Points on a hilly landscape, in no order, each with its height.
From any point a climber takes the steepest step (rise divided by distance) to one of its 3 nearest points. It stops when none of these is higher. Distance is the straight distance between rows; heights are no part of it.
q_795 h=589: [ -2  14  13 -33 -15 -11  -5 -22   0 -29  17 -20   6  19 -17   2 -19  14
  19  -5  -2  39   3]
q_141 h=593: [ 16 -37 -27 -55 -20  27  60 -11  78  30  30 -25 -18 -29 -14  19  90  53
 -35   4  59 -21  18]
q_901 h=609: [ 24   4 -13  16 -47 -10 -17  48  -4 -36  59  64  11  65  18  32  -9 -50
  44  -9  20  19 -39]
q_400 h=666: [-35  22  -3  -6 -15 -12  24 -46  20 -15  -3  -7  -3 -42  10 -31 -11  30
  -5 -37  12 -20  -6]
q_886 h=638: [ 38 -16   4 -14 -10  22  43 -10  51  42  17 -20  -3 -37  28  27   8  30
 -41  -6  -3 -44  12]
q_142 h=553: [-30   6  11  62  53   3 -25  20 -55  -8 -19  47  13  34 -36 -18 -30 -34
  -3 -14 -55  11 -19]
q_276 h=661: [-23  -3  16   1  37  -6 -32  16 -42  36 -47 -44 -21 -16 -28 -31  13 -32
   2  28 -47  39  20]
q_816 h=53: [ 16   1 -30 -31 -37 -15  -8 -10  -1  38  45  17  -6  11  16   3  -9 -25
  30  23  13   0   4]
q_504 h=508: [ 25 -11  10 -44   7  38  63  -6  62  22  33 -71  -7 -50  12  28  64  39
 -45 -22  26   2  17]
q_570 h=429: [-60  12  -9 -47 -15  -4  18 -43  16  20 -16 -29 -34 -64  -1 -33  54  30
 -13 -10  23 -29  20]
q_118 h=590: [ 74 -15 -32  13  -7 -18 -35  63  20   0  60  37   4  35  81  67 -30 -29
  29 -20  18  -7 -32]
q_473 h=678: [  2   6 -58   0   4  12  -1  24  53  27  10  22  -9 -28  18  35  12   4
 -22  18  13 -12  11]
q_316 h=863: [-39  10 -10   5  -8 -17  15 -38   1 -39  -8 -20   1 -28 -15 -21 -14  24
   6 -18  21   8   7]
q_356 h=408: [-23  47  15 -22   1  44  56   1  30 -10   4 -36 -31 -65  39 -11  51  52
 -30 -17  18  -7  12]
q_863 h=684: [ -63  -18   11   41   46    3  -44   -7 -101    3   -4   59   16   38
  -37  -22  -17  -61    0  -20  -47   19    6]
q_898 h=252: [ 31 -42  36  -4  24 -10 -23  32 -36  -4   0  31  32  44 -12  41 -36 -23
   8  35 -15  33 -29]
q_878 h=451: [-22 -36  15  10  26 -25  -7 -29 -13 -13 -40 -54  25 -48 -22 -35  17   2
  -4  11  -4   0  19]
q_990 h=827: [-40 -20 -18   8   6 -21  16 -36  -5 -36 -35 -30   9 -29 -29 -33   1   8
   0   6  25  17  15]
q_188 h=497: [ 27 -19  31  10  20   0 -35  26 -27 -16 -21  33  23  51 -11  41 -38   2
   4  -3 -45  16 -15]
q_58 h=766: [-36  10  -5  -5  -3 -16  30 -38  11 -31 -11  -9   4 -32  -2 -28  -5  25
  -7 -30  22  -8   7]
q_431 h=591: [ -12   17   48  -22   17  -10  -10  -40   -9  -28  -36 -108    2  -43
  -22  -43   42   34   -1  -20   -8  -12   29]
q_52 h=723: [ -4  19   9 -17  -3  -4  25 -29  24  -9  22 -16   2 -32  32   6 -16  35
 -16 -34  -3 -20  10]
q_991 h=536: [ 25   7  24 -22   5  24  42  -2  51  29  18 -28  -7 -31  42  10   5  32
 -43 -28   1 -43   7]
q_89 h=771: [-28   9 -17 -10 -10 -15   8 -34   0 -49  10  -5  18 -21  -4 -10 -24  36
  -3 -19  21  28   7]
q_739 h=323: [-45  -7 -20 -22 -18 -15  25 -51  -6   5 -27 -42  -5 -50 -10 -50  25  20
  -7  -2  18 -22  10]
q_732 h=561: [-33 -12  41   6  53 -13 -34   6 -32  -8 -57 -53  10 -46 -29 -13   7  -9
  -1   4 -49  36  18]
q_435 h=691: [ -41    3   39  -55   29  -14   -9  -56  -12  -28  -11 -101   -4  -50
  -25  -25   52   37   -5  -14   12   -2   33]
q_642 h=418: [ 17 -41  33  -4 -13 -33 -10  14 -22   9  17  17  18  36 -10  14 -36 -29
  17  29 -15   5 -18]
q_814 h=220: [ 54 -11 -31  25   1  42  20  13  71 -34  14  24 -16  14  46  39  28  30
 -26  19  55 -11   4]
q_985 h=727: [ 16 -15  -6 -19   4   5  23  -3  52  24  21 -17  -2 -46  35  17 -11  21
 -16 -10  -7 -26  -2]
q_27 h=709: [ 40  44 -39  16 -20   9 -10  22  33  17  15  37 -28  28  36  33  -7  -9
   9  -3  41 -18   0]
q_883 h=413: [ 22   0  15 -26  -2  39  52  -7  50  25  18 -51   1 -30  25  18  36  36
 -56 -20  -6 -22  10]
q_54 h=633: [-15  26  10 -18 -13 -12  -4 -16  -3 -37   9 -20  16   9 -12  -9  -6  22
   8   6   4  48   3]
q_367 h=851: [  8  16  20 -12   8  -1  38 -23  41  13  22 -23  -4 -45  41   6  -3  36
 -22 -27 -15 -24  14]
q_666 h=455: [ 36 -11 -24  18 -16  34  33   0  73 -16  10  21   2  -2  40  47  19  39
 -29   7  63 -28  20]
q_416 h=755: [ 13 -13   1 -13  14  10  27  -6  49  26  27 -21   5 -44  34  24  -7  27
 -26 -19 -17 -41   5]
q_69 h=501: [-32  45  10 -15 -12  15  48 -17  23   7  -6 -20 -30 -44  30 -17  16  36
 -22 -34   9 -22   8]
q_83 h=523: [ -33   48   54   -5   35    0  -11  -47  -15  -42  -43 -105   -4  -41
  -39  -50   61   44    9  -21   12    1   36]
q_215 h=818: [-37  19  -6  13  12  16  -6   8 -19 -19 -44 -25   6  12 -52 -21  14 -11
   3  23  -5  40  -5]
q_18 h=547: [ 18 -48 -35 -55 -14  29  57  -9  73  28  27   0 -18 -38 -15  21  81  63
 -31 -13  84 -26   6]
q_257 h=694: [ 25  12 -40  21 -37 -28   3   4  13  21  29  50  -4  23   6  -5 -21 -27
  38  10  18 -29  -5]
q_509 h=871: [ -5 -19  30  -6  22 -26  -3 -42 -19  -9 -43 -92   6 -51 -24 -31  19   9
   0   3  -4  -8  23]
q_282 h=690: [ 35 -27  -8 -16 -16  31  50  -2  63  35  14 -35  -6 -24  21  18  37  33
 -50  10  14 -48  12]
q_534 h=602: [  -7   38   60    4   13   -9  -14  -36   -6  -25  -55 -101   -1  -50
  -32  -49   37   34    4  -31  -22    2   25]
q_836 h=784: [ 14   7  36  -9  36  24 -58  46 -65 -10  -8  64  22  71   1  33 -21 -25
  14 -10 -53  18   0]
q_408 h=227: [-31  10  12  29  25   8 -15  19 -53  22 -53 -13 -13  11 -35 -43   4 -23
   9   0 -28  21  -9]
q_575 h=581: [-32  10 -27   7  -5   3  -7  -4 -17 -20 -31 -12  10   1 -32 -26  10  -6
   2  23  10  52   4]
q_722 h=734: [-62   9   5  42  29  17 -52   3 -80   4   7  62  16  61 -29 -14  -2 -61
   1 -27 -54  17  12]
q_779 h=569: [ 55 -25 -37  18  -7  31  38  -6  76  -9   8  25  -8  -2  30  24  19  40
 -40  18  61 -29   1]
q_800 h=750: [-20  -7  26 -36   3 -28  -4 -53  -8   5 -32 -99   5 -55 -25 -36  30   7
 -15  11  -3 -18  41]
q_17 h=324: [-34  -1   3  40  41  -1 -15   6 -72  29 -47  16  -7  17 -32 -44  -7 -27
 -10  -4 -51   1 -14]
q_551 h=720: [ 20 -30 -24  -6  -8  13  20   2  61  16  13 -15   5 -48  30  38   1  20
 -33  15  -2 -42   9]
q_47 h=693: [-13   6 -25 -15  -2   3  -7   5  21  22  40  22  -9 -17  34  41  -1 -12
  -6  17  -4  -5  14]
q_26 h=722: [  1 -48   9  19  -3 -11 -24  19 -18  -8  23  53   6  43  -5  33 -17 -58
  26  59  10  30 -28]
q_315 h=769: [ 15  28 -54   3 -24  18 -15  25  35  26  30  34 -14   2  30  27   2  -3
   8  22  21 -14  10]
q_630 h=283: [ 62   2 -22   8 -10  46  11  13  78 -27  21  25 -14  10  49  49   9  29
 -26   0  61   3   4]
q_584 h=603: [ -6  32  16 -13 -15  12  44 -23  39   2   3 -21  -9 -40  26 -13 -10  42
 -16 -38   4 -27  17]
q_228 h=779: [-27   0  -1  13  30  12 -23   8 -39  12 -51 -28 -10  -1 -37 -25   5 -31
   0  25 -40  40  16]
q_858 h=614: [-15   9   0  53  27   3 -13  15 -53   9 -45  15  -8  32 -37 -22 -19 -31
   4  -8 -40  -2 -10]
q_225 h=687: [ 55   4 -20  20  -2 -30 -25  47  20  -8  49  58   0  35  46  45 -34 -37
  40 -23  16  -4 -20]
q_565 h=773: [  8  28 -49   1 -19   1  -7   0  27  39  26  27 -14 -13  18  10   0 -15
  14  20  13 -18  13]
q_690 h=789: [ -2 -41   0  22 -19   1 -26  38 -28 -12  24  53   1  63 -20  26 -22 -64
  21  47  20  24 -31]
q_412 h=565: [ -7  12  56  19  42 -13 -33 -23 -15 -18 -62 -78   2 -54 -14 -37   5  17
  11 -27 -54  18  13]
q_146 h=686: [-42  -9  18 -51  13 -11  -6 -52  -6  13 -19 -87  -8 -49 -14 -34  46  11
 -15  -8  14 -16  21]
q_388 h=623: [ -6  22  14 -21 -36   5   1 -22  -3 -26  -8  -9  21  20 -19  -5 -12   9
   6  -8   8  55 -11]
q_780 h=815: [-38 -31 -13   1  -1 -29   2 -37 -13 -13 -35 -44  11 -39 -33 -36  10   1
  -9  15  14  -1  11]
q_238 h=668: [-26  20  -5  -9   2 -12  19 -25  14 -38  14   3   9 -43   6  -7 -29  26
  -6 -30   1   5   9]
q_512 h=464: [-28  -4   2  44  44  10 -23  12 -76  19 -35  32   3  23 -46 -40 -30 -34
  -6 -17 -55  -1  -9]
q_865 h=611: [-18  22  -3   3  -7  12   3  -5 -15 -22 -31 -25   7  30 -38 -11   2   7
  12   6   5  58 -20]
q_454 h=538: [ 54  15 -30  31 -21 -24  -9  27  21  -9  31  53 -14  30  58  26 -40  -9
  28 -26  19 -25 -19]
q_173 h=599: [-23   2  27  -3  53  -8 -28  19 -44  17 -45 -42   1 -29 -29 -15   5 -25
  -2  21 -40  38  17]
q_72 h=445: [  3  20   0 -41 -10 -19   0 -23  22 -15  38   6   6 -21   7  14 -28  19
   2 -12   5  25   8]
q_791 h=442: [-38 -17 -15  -5   7 -13  -2 -32 -13 -25 -33 -52  29 -39 -41 -19  10   2
  -9   6   5  20   7]
q_906 h=562: [-40  35 -10  -3 -14  -1  33 -38  23  -2 -11 -21 -20 -38   8 -45   9  39
 -19 -39  13 -36  12]
q_451 h=802: [  2  -5  24   9  36  10 -50  40 -57 -21 -19  40  31  62 -19  23 -24  -2
   8 -10 -49  22 -14]
q_137 h=443: [-28 -30   3 -14   6 -27   1 -47 -17  -1 -32 -65   9 -42 -25 -37   5  -1
  -6  17   1  -7  11]
q_70 h=592: [ 19 -17 -22  33 -35 -32   3  17  -5   8  33  60   9  26  -3   9 -21 -38
  27  16  15  -3 -11]
q_226 h=549: [ 21  16  20 -25 -20  -8  -5 -17 -18  -9   9  -5   7  28  -4   1 -10  10
  22   0  -8  47 -15]
q_30 h=509: [ 10   6  20 -44 -28 -24   5 -14 -15  -7  17  -6  13  33   4  -6 -19  -6
  31  13  -6  28 -11]
q_917 h=335: [-27 -18  -2   9  36  -5 -19  -4 -16 -12 -33 -44  -1 -37 -45 -23  11 -18
  -4  29 -18  42  13]
q_959 h=715: [ 30  41 -52  17 -34   5   6  30  38  22  14  39 -19  15  38  20 -11 -15
  21   8  21 -15   0]
q_195 h=598: [-11  18   1  35  13   6 -10  22 -39   0 -43   4   3  46 -36 -15 -24  -8
   6  -8 -38  17 -29]
q_691 h=181: [ 26 -17   5 -13 -26 -27 -14   0  -7  28  33  18   7  26  -5   2 -27 -31
  28  31  -4   1  -4]
q_763 h=610: [ 62 -36 -21   2 -30  29  62 -17  65  -1  -1  21 -25  -7  13  12  46  54
 -39  10  60 -32   5]
q_771 h=685: [ -1  -6  46  -4  39 -28 -12 -23 -21 -17 -40 -90  11 -49 -26 -46  22  27
  -2 -12 -32   9   8]
q_973 h=563: [ 28   6  30   0  -6 -16  -7   4 -29 -20 -11   1  25  54 -30   4 -40   4
  15   3 -31  20 -35]
q_935 h=721: [ -32    2   28  -61    3  -17    1  -54  -18   -5   -9 -104  -12  -47
  -17  -32   40   20   -1   -5    7  -28   34]
q_706 h=770: [-39   7 -13  -5 -19 -11  -3 -24 -16 -41  -5 -10  -1 -21 -27 -23 -14  21
   5  -2  18  39  -5]
q_736 h=554: [-29  15  -5 -27 -12 -23   1 -27  19 -20  25   3   7 -23  10   5 -21  29
   1 -21   9  17   8]
q_478 h=867: [-27   6   2  55  37  -1 -16  25 -57  16 -32  21   2  34 -32 -21 -26 -17
   0 -15 -55   2 -23]
q_881 h=473: [-51  37 -14 -26 -15  12  36 -25  23   2 -22 -22 -47 -53  21 -43  35  36
 -24 -32  29 -32   9]
q_681 h=511: [ -9  -9  56  22  58 -18 -33 -12 -19 -26 -50 -67  11 -44 -32 -22   9  19
  15 -19 -47  25   9]
q_465 h=813: [-28  29   9  20  34  26 -71  37 -72  -3  -6  56  22  71 -32  -2 -21 -34
   8 -21 -53   3  -2]
q_848 h=695: [  5 -38  -8  32 -32  -5 -20  32 -29 -13  38  67   2  57  -2  22 -25 -52
  38  30  24  13 -27]
q_687 h=495: [ 17 -16 -27  14 -35 -31   1  -7  -4  25  28  48  -4  12  -1  -8 -15 -43
  27  27   8 -11 -18]
q_2 h=506: [-30  38   2  -5 -32   6  41 -31  21  -8  -7 -18 -21 -39  38 -36  12  39
 -26 -41  11 -28  14]
q_424 h=607: [ 55  32 -29  23 -22  14   0  33  31   7  20  39 -17  32  63  28 -19   2
  19  -6  29 -23 -14]
q_5 h=312: [ 15 -34  48  -1  21   4 -44  35 -46  -4 -10  30   6  55  -4  36 -22 -42
  10  42 -22  16 -18]
q_640 h=412: [ 84   6 -23  19 -18 -11 -12  42  35  -8  37  37  -1  35  71  50 -41 -10
  19 -26  19 -15 -29]
q_432 h=649: [-25   9  -6  20  19  11 -16  17 -41  -2 -49 -31   1 -12 -39 -23  10 -25
  -2  31 -11  32  11]
q_948 h=612: [ 44  16 -37  36 -36 -19   0  29  16   3  32  52  -8  28  27  26 -22 -27
  31 -14  21 -27 -12]
q_632 h=535: [ 30  11  37   2 -24  -9   1   1 -25  -3 -26  -8  19  44 -15 -14 -24  13
   8  10 -17  26 -34]
q_304 h=765: [-42   2  11  41  38  12 -40  29 -55 -26 -16  47  19  51 -35   0 -25 -12
   0 -26 -50  14  -8]
q_185 h=596: [ 45 -30 -34 -33 -40  30  77 -13  68  19  22  24 -21  -9   1  10  56  40
 -39  -4  73 -30  16]
q_153 h=322: [ 29 -53  47   0   7 -19 -23  17 -35  -3   3  21  18  40  -9  19 -33 -13
  16  29 -25  15 -25]
q_788 h=613: [-21  -2  14  54  30   0 -28  26 -43 -13 -30  35  13  55 -30 -10 -20  -4
   5 -26 -46   4 -24]
q_526 h=425: [ 26 -23 -36   9  -1  26  27  22  68   7   3  25  -5 -29  31  31  16  33
 -31  18  25 -29   5]
q_724 h=629: [ 38 -34 -28 -41 -29  39  62 -19  72  34  18 -12 -13 -19 -11  21  74  40
 -33   7  59 -33  19]
q_399 h=555: [ 22 -11  38  22  18   4 -29  21 -38 -16 -33  26  30  54 -21  15 -35   3
  11  -7 -38  19 -27]
q_620 h=396: [ -3   6  -4 -46 -14 -19  -6 -18  11  15  48   0   6 -12  16   5 -21   1
  14  14   4  25  18]
q_884 h=625: [-47  -8  -5  46  50   4 -29   9 -76  14 -10  45  10  26 -29 -38 -17 -44
  -4 -22 -52   6  -4]
q_542 h=864: [  1 -43  -8  23 -24 -27 -11  18 -13 -11  32  58   4  32  -6  22 -31 -47
  22  46   5  -2 -25]
q_896 h=874: [ -5   5   6  -5   4 -11  19 -15  40  16  25 -18  -3 -49  44  13 -26  37
 -19 -32 -15 -23   7]
q_573 h=873: [ -2  15  16   4  36  17 -57  39 -59 -11 -13  58  28  69 -25  11 -29 -12
  11 -23 -56  20  -4]
q_728 h=467: [ -7  50  23 -24 -10  28  49 -13  21   8   8 -29 -30 -38  40 -14  27  42
 -28 -43  10 -28  11]
q_519 h=434: [-54  -1  -4 -42  -9  -9  19 -56  -5   4 -10 -62 -17 -57 -16 -41  49  11
  -2   2  12 -41  26]
q_747 h=534: [ 23   8  16  -2 -20  -9  -6  -7 -25 -13 -17 -13  20  45 -20 -14 -10  10
  21   7 -22  31 -17]
q_807 h=756: [ 13 -51  24   8 -11   5 -42  37 -35   5  10  46   6  60  -5  31 -23 -52
  20  70   8  16 -23]
q_337 h=655: [ 46 -30 -23 -22 -33  40  61  -2  72  32  12 -17 -10 -13  -8   5  66  45
 -40   8  48 -31   5]
q_546 h=519: [  7  18  10 -45 -14 -16  -7 -13  -8  -6  40  -7  11  -2   2   1 -19   3
  16   0  -2  36   0]
q_919 h=634: [-37   9 -13  -3 -30 -20  23 -48  11 -19 -19 -18 -17 -39  -6 -37  -6  32
  -5 -19  29 -15   6]
q_933 h=658: [ 34 -23   1 -30 -16  34  58  -6  58  50  26 -44  -9 -20  13  15  49  48
 -47   3  17 -28  13]
q_397 h=531: [  5  -3 -24 -19   7   6   1  13  50  26  24   2   6 -32  13  30 -13   2
  -5   6 -14 -24  21]
q_953 h=518: [ 26   0 -31  31 -25 -22 -21  39   1 -32  56  73   7  44  21  31 -13 -29
  52   0  27   6 -35]
q_422 h=825: [ 67 -16 -23 -17 -16 -11 -41  61  -3  -8  67  60  -3  53  63  52 -20 -69
  36 -18  12   1 -27]
q_145 h=516: [ 20 -23  42  11  -3  -2 -17  15 -29 -18 -20  28  25  47 -13  13 -38   4
  14   3 -39  23 -21]
q_726 h=792: [  5 -11 -14  46 -26 -10 -15  27  -6 -34  45  70   4  52   4  20 -11 -48
  37  12  25  21 -25]
q_627 h=515: [ -5   0  19  36  25   3 -16  30 -44 -13 -47  26  21  51 -18  11 -35  14
  16  -5 -38  14 -35]
q_4 h=619: [ 28 -28  -6 -51  -2  46  53 -13  61  22  34 -49  -6 -34  -3  20  71  53
 -51  -4  40 -22   3]
q_786 h=840: [-21  11  16  23  46  17 -51  40 -68 -13 -20  50  13  65 -27   9 -21 -17
  10 -20 -51  16 -11]
q_310 h=588: [ 27   8 -37  44 -28 -41  -8  26   1 -27  45  68  -2  31   9  14 -21 -30
  43  -8  28 -14 -28]
q_426 h=90: [ 19   3  11 -43 -28 -27 -10  -8  -3  31  30   0   9   6   9   4 -11 -20
  23  12  -3  16  -4]
q_37 h=681: [ 45 -30 -23 -10 -22  32  64 -10  73  26   0  -1   3 -13  11  23  40  34
 -44  21  37 -46  11]
q_41 h=608: [ 20 -50  17  12 -20 -23  -4   5 -22   3  19  41  23  31 -10  20 -25 -40
  20  48  11   9 -23]
q_336 h=546: [-65  -3  -3 -52   3  -8  13 -48   0  11  -3 -69 -21 -58  -8 -33  47  22
 -19  -8  17 -28  33]
q_514 h=489: [ 81  25 -11  23 -10  -3   7  23  42   1  30  28 -11  38  63  42 -23   4
  15 -17  31 -23 -16]
q_669 h=772: [ 53 -12 -12   9 -10 -16 -25  60   5 -29  73  57   1  45  50  43 -28 -40
  30 -18  15  11 -19]
q_78 h=768: [ -3 -24   2  22 -30   2 -26  34 -30 -14  26  55 -10  77  -6  16  -4 -60
  28  44  35  11 -35]
q_35 h=624: [-12  21   2  32   8  20  -4   6 -35   5 -49 -11   5  34 -45 -27  -3  -9
   2  10 -23  24 -24]
q_125 h=453: [-22   8  41  -8  47 -16 -36  15 -65  29 -39 -25 -19 -20 -23 -44  12 -38
  13 -15 -64  25  17]
q_208 h=520: [-29   6  39  -5  62  -4 -37  17 -49   6 -44 -37 -11 -37 -11 -31  17 -17
  16 -15 -67  35  21]
q_592 h=456: [-56  28  -7 -17  -1  30  50  -6  32  -9  -8 -23 -30 -66  26 -16  53  44
 -34 -28  18 -17  27]
q_440 h=637: [  9 -14 -34  -1  10  26  11   8  62  19  10  18   8 -44  28  50   0   5
 -28  20  17 -33  13]
q_998 h=216: [ 16 -53  38  -6  10 -17 -36  35 -32   5   1  48  13  49  -8  36 -25 -35
  16  55 -23  21 -21]
q_385 h=654: [ 48 -28 -27  11 -25  35  55  -4  78  11  -6  15   3 -17  15  21  28  34
 -51  17  36 -48   3]
q_24 h=849: [  5 -34  11  15 -13  10 -38  35 -35  -4  15  51   2  77 -15  33 -21 -64
  19  53  26  23 -27]
q_10 h=540: [ 15 -41  28  -2  21   4 -47  38 -51   5   2  50   1  65  -6  29 -20 -57
   8  56  -9  15 -12]
q_218 h=507: [ 28   4  37 -30 -26 -21 -10 -14 -28  -2  -7   2   8  36 -15   0 -25  -4
  19   4  -9  17 -13]
q_665 h=594: [-21   7 -13 -41   5 -11  -4   2  35  22  46   2   7 -31  35  26 -17   4
 -11  -7  -7  -5  17]
q_479 h=244: [-24   9  18  15  37   8 -17  16 -64  28 -49 -27 -13   7 -24 -37   8 -37
  12   9 -51  11   1]
q_802 h=601: [  2  32  15 -15   0  24  47 -11  43  23  16 -34 -16 -34  49   5  15  44
 -35 -32   4 -31  13]
q_378 h=306: [  2  33  22 -26   3  41  56   8  39  -4  26 -52 -22 -32  37   0  40  58
 -46 -32  21   3  22]
q_525 h=664: [-27  17  -7  28  12  13 -10  14 -39   9 -49 -33   5  13 -41 -22  12 -21
   5  22 -22  36  -8]
q_821 h=484: [-36   3 -19 -12 -15 -21  20 -58   9  -9 -24 -31  -5 -31 -25 -45   3  21
  -7  -6  31 -33  -3]
q_977 h=89: [ 49  17 -37  11 -13  41   5  26  60  -5  18  26 -17  10  48  40  12  18
 -21  14  46 -13   9]
q_928 h=452: [-40 -37 -14   3  17 -24 -20 -31  -8 -13 -36 -51  15 -48 -38 -31  11  -4
   2  14  13  -1   9]
q_220 h=399: [ -9  13   9 -41  10 -18   0 -20  14 -23  43   3  11 -21  20  14 -24   9
   3 -16   8  19   9]
q_567 h=277: [ 24 -33   1  -3 -28 -33  -2  -6 -12  28  36  27   8  28  -5  -4 -29 -32
  22  37   2  -9 -10]
q_783 h=615: [-13  24  57  14  28 -21 -12 -31 -21 -23 -54 -93   4 -50 -21 -43  32  31
   4 -33 -27   9  17]
q_907 h=468: [ 17  11 -57   3  -6  31  -3  13  54  13  15  25 -12 -21  35  34  16   6
 -18  30  34 -23  11]
q_576 h=884: [ -6 -26  34   0  29 -24 -17 -19 -12 -10 -49 -65   5 -56 -24 -24   5   1
  -4  19 -14   8  18]
q_250 h=314: [ 41 -33  40 -14 -18 -28  -4 -16 -23   6  -1   4  25  26 -11   6 -32 -20
  24  32 -21  10 -20]
q_844 h=567: [-10  -2 -18 -43  -2  -1  -9  -6  30  22  43   5  -3 -21  25  25 -10  -8
  10   6  -4   0  13]
q_160 h=580: [ 18   5 -14  33 -37 -16 -12  36   7 -28  52  81   0  51  21  35 -26 -45
  45 -12  35  11 -28]
q_211 h=606: [-14  16   3  39  26   0 -13  20 -49  26 -54   8  -1  32 -36 -31 -19 -16
   2  -5 -36  12 -19]
q_439 h=560: [-22  14   6 -29   2 -17  18 -26  26 -10  33  -4  12 -43  30  14 -35  24
  -5 -28  -1   7   8]
q_854 h=754: [ 21  21 -44   5 -26   5  -2   2  23  36  22  37 -13  21  21   4  -4 -24
  31  19  15 -24  -4]
q_223 h=778: [-45  15  -9  32  30  15 -53  15 -89 -13   5  67  21  64 -41  -7 -12 -43
  10 -25 -55  21  11]
q_82 h=696: [-21  17 -10  -8 -17   2   8 -17  -8 -46 -16 -12   8   1 -23 -16  -9  16
   5  -1   1  45   2]
q_170 h=713: [ 40 -24 -11  -6 -11  31  51  -2  70  33  10 -19  -9 -29  17  25  30  28
 -53  10  22 -49   9]
q_320 h=428: [-30 -16 -11  10  10 -14  -3 -14 -16 -23 -33 -33  13 -25 -39 -22  16  -5
   2  22  17  43   2]
q_95 h=665: [-39   0 -18  16  -7   0  11 -15   5 -33 -14 -20  17 -20 -39 -21  -8  12
   8  10  19  25  -1]
q_634 h=268: [-25   1   8  33  46  -1 -16  10 -75  30 -28   6 -11  13 -23 -37 -10 -40
   0   1 -57   0   4]
q_601 h=738: [ 30  39 -49  19 -17  36  -5  20  52  15  19  27 -15  15  39  22  -1   0
  12   1  30 -17   8]
q_676 h=710: [ 50  10  -7   7 -34 -16 -24  51   3 -35  67  79   6  66  33  39  -8 -47
  49 -17  12  21 -24]
q_711 h=587: [ 15   1  29  25   2  -1  -8  18 -33 -17 -35   0  20  56 -24  -6 -23   5
   8   3 -39  17 -34]
q_158 h=673: [ 18  -4 -27  44 -39 -25  -7  30   3 -15  41  74  -3  39   5  12 -28 -44
  43  12  27   3 -26]
q_317 h=539: [-20  32  10 -10  -4  -1  47 -21  15   4   2 -17 -17 -42  27 -23   3  44
 -23 -40   9 -36  11]
q_745 h=478: [-42  43   0 -18 -16  22  50 -18  34   3  -2 -15 -30 -52  39 -26  40  45
 -24 -29  10 -19  16]
q_386 h=663: [ 59  51 -35   7 -20  19  13  35  42   7  14  24 -17  26  56  34  -5   5
   9   1  42 -11  -4]
q_910 h=265: [ 35 -47  34  -3  12 -20 -30  25 -34  -1  -4  38  12  36  -6  28 -37 -31
  14  49  -8  14 -19]
q_834 h=351: [-25  -2  32   8  46 -11 -21  -4 -75  43 -32   9 -16  -1 -18 -56   0 -52
   7 -19 -75  10   8]
q_693 h=310: [-49 -28 -18 -17 -10 -19   2 -53   3  -1 -25 -47  -3 -50 -15 -45  21   8
  -8   6  23 -26   5]
q_403 h=679: [ -54   -2   33  -67   22  -18    1  -55  -16  -14  -14 -100  -10  -63
  -15  -12   52   34  -11   -8   11  -24   38]
q_489 h=753: [  6  12 -41 -12  -5   9  -1  12  48  25  29  15  -4 -40  38  36  -5 -12
 -15  28  19 -11  24]
q_452 h=795: [ 12  16 -42 -15  -7  11  -4  16  39  33  32  27 -16 -18  26  18  -2 -13
  11  23  24 -18  25]
q_90 h=605: [  4  19  20  17 -20  11  -9   6 -32 -11 -48  -7   7  48 -39 -13 -13   5
  12  -2 -29  27 -27]
q_658 h=512: [-43  40  -5 -20 -31   6  42 -26  18  -1  -9 -17 -27 -45  14 -43  11  34
 -15 -28  13 -37   8]
q_344 h=739: [-51  12   2  45  46   8 -50  16 -67  -1   2  56  15  57 -34 -23 -11 -43
   2 -22 -52  15   6]
q_826 h=781: [ 31 -29 -29   0 -16  20  36   1  66  32  -2 -12   8 -31  24  32  13  13
 -42   9   8 -57  10]
q_100 h=828: [ 54  29 -31  35 -23 -17  -3  25  24   4  27  63 -15  44  41  24 -26  -5
  21 -24  22 -24 -18]
q_275 h=276: [-22   4   5  32  44  -2 -12  -1 -68  26 -48  -2 -14  18 -27 -42  -2 -35
  -1   9 -52   7  -2]

Call two points neighbours if one is among the 3 nearest of the other. Go from one point of each pair to the other, from neighbour to neighbour, staying as high as possible. Name the lowest point that can't be avoided.
q_316, q_228 => q_865
q_399, q_935 => q_681
q_100, q_573 => q_439
q_726, q_542 => q_848
q_896, q_452 => q_440
q_24, q_422 => q_160
q_24, q_542 => q_26
q_228, q_215 => q_525
q_780, q_316 => q_95
q_573, q_478 => q_788
q_896, q_826 => q_551

For each start below, name the point where the climber stops.
q_687 => q_452
q_834 => q_228
q_141 => q_826
q_747 => q_215
q_898 => q_542
q_30 => q_316
q_632 => q_215
q_630 => q_826
q_336 => q_576
q_534 => q_576
q_479 => q_478
q_424 => q_452
q_218 => q_316
q_519 => q_576
q_814 => q_826

Two climbers start at each pair of points below. Name the first point that both come to, or write never.
q_18, q_185 => q_337
q_592, q_570 => never
q_250, q_546 => q_795
q_431, q_739 => never
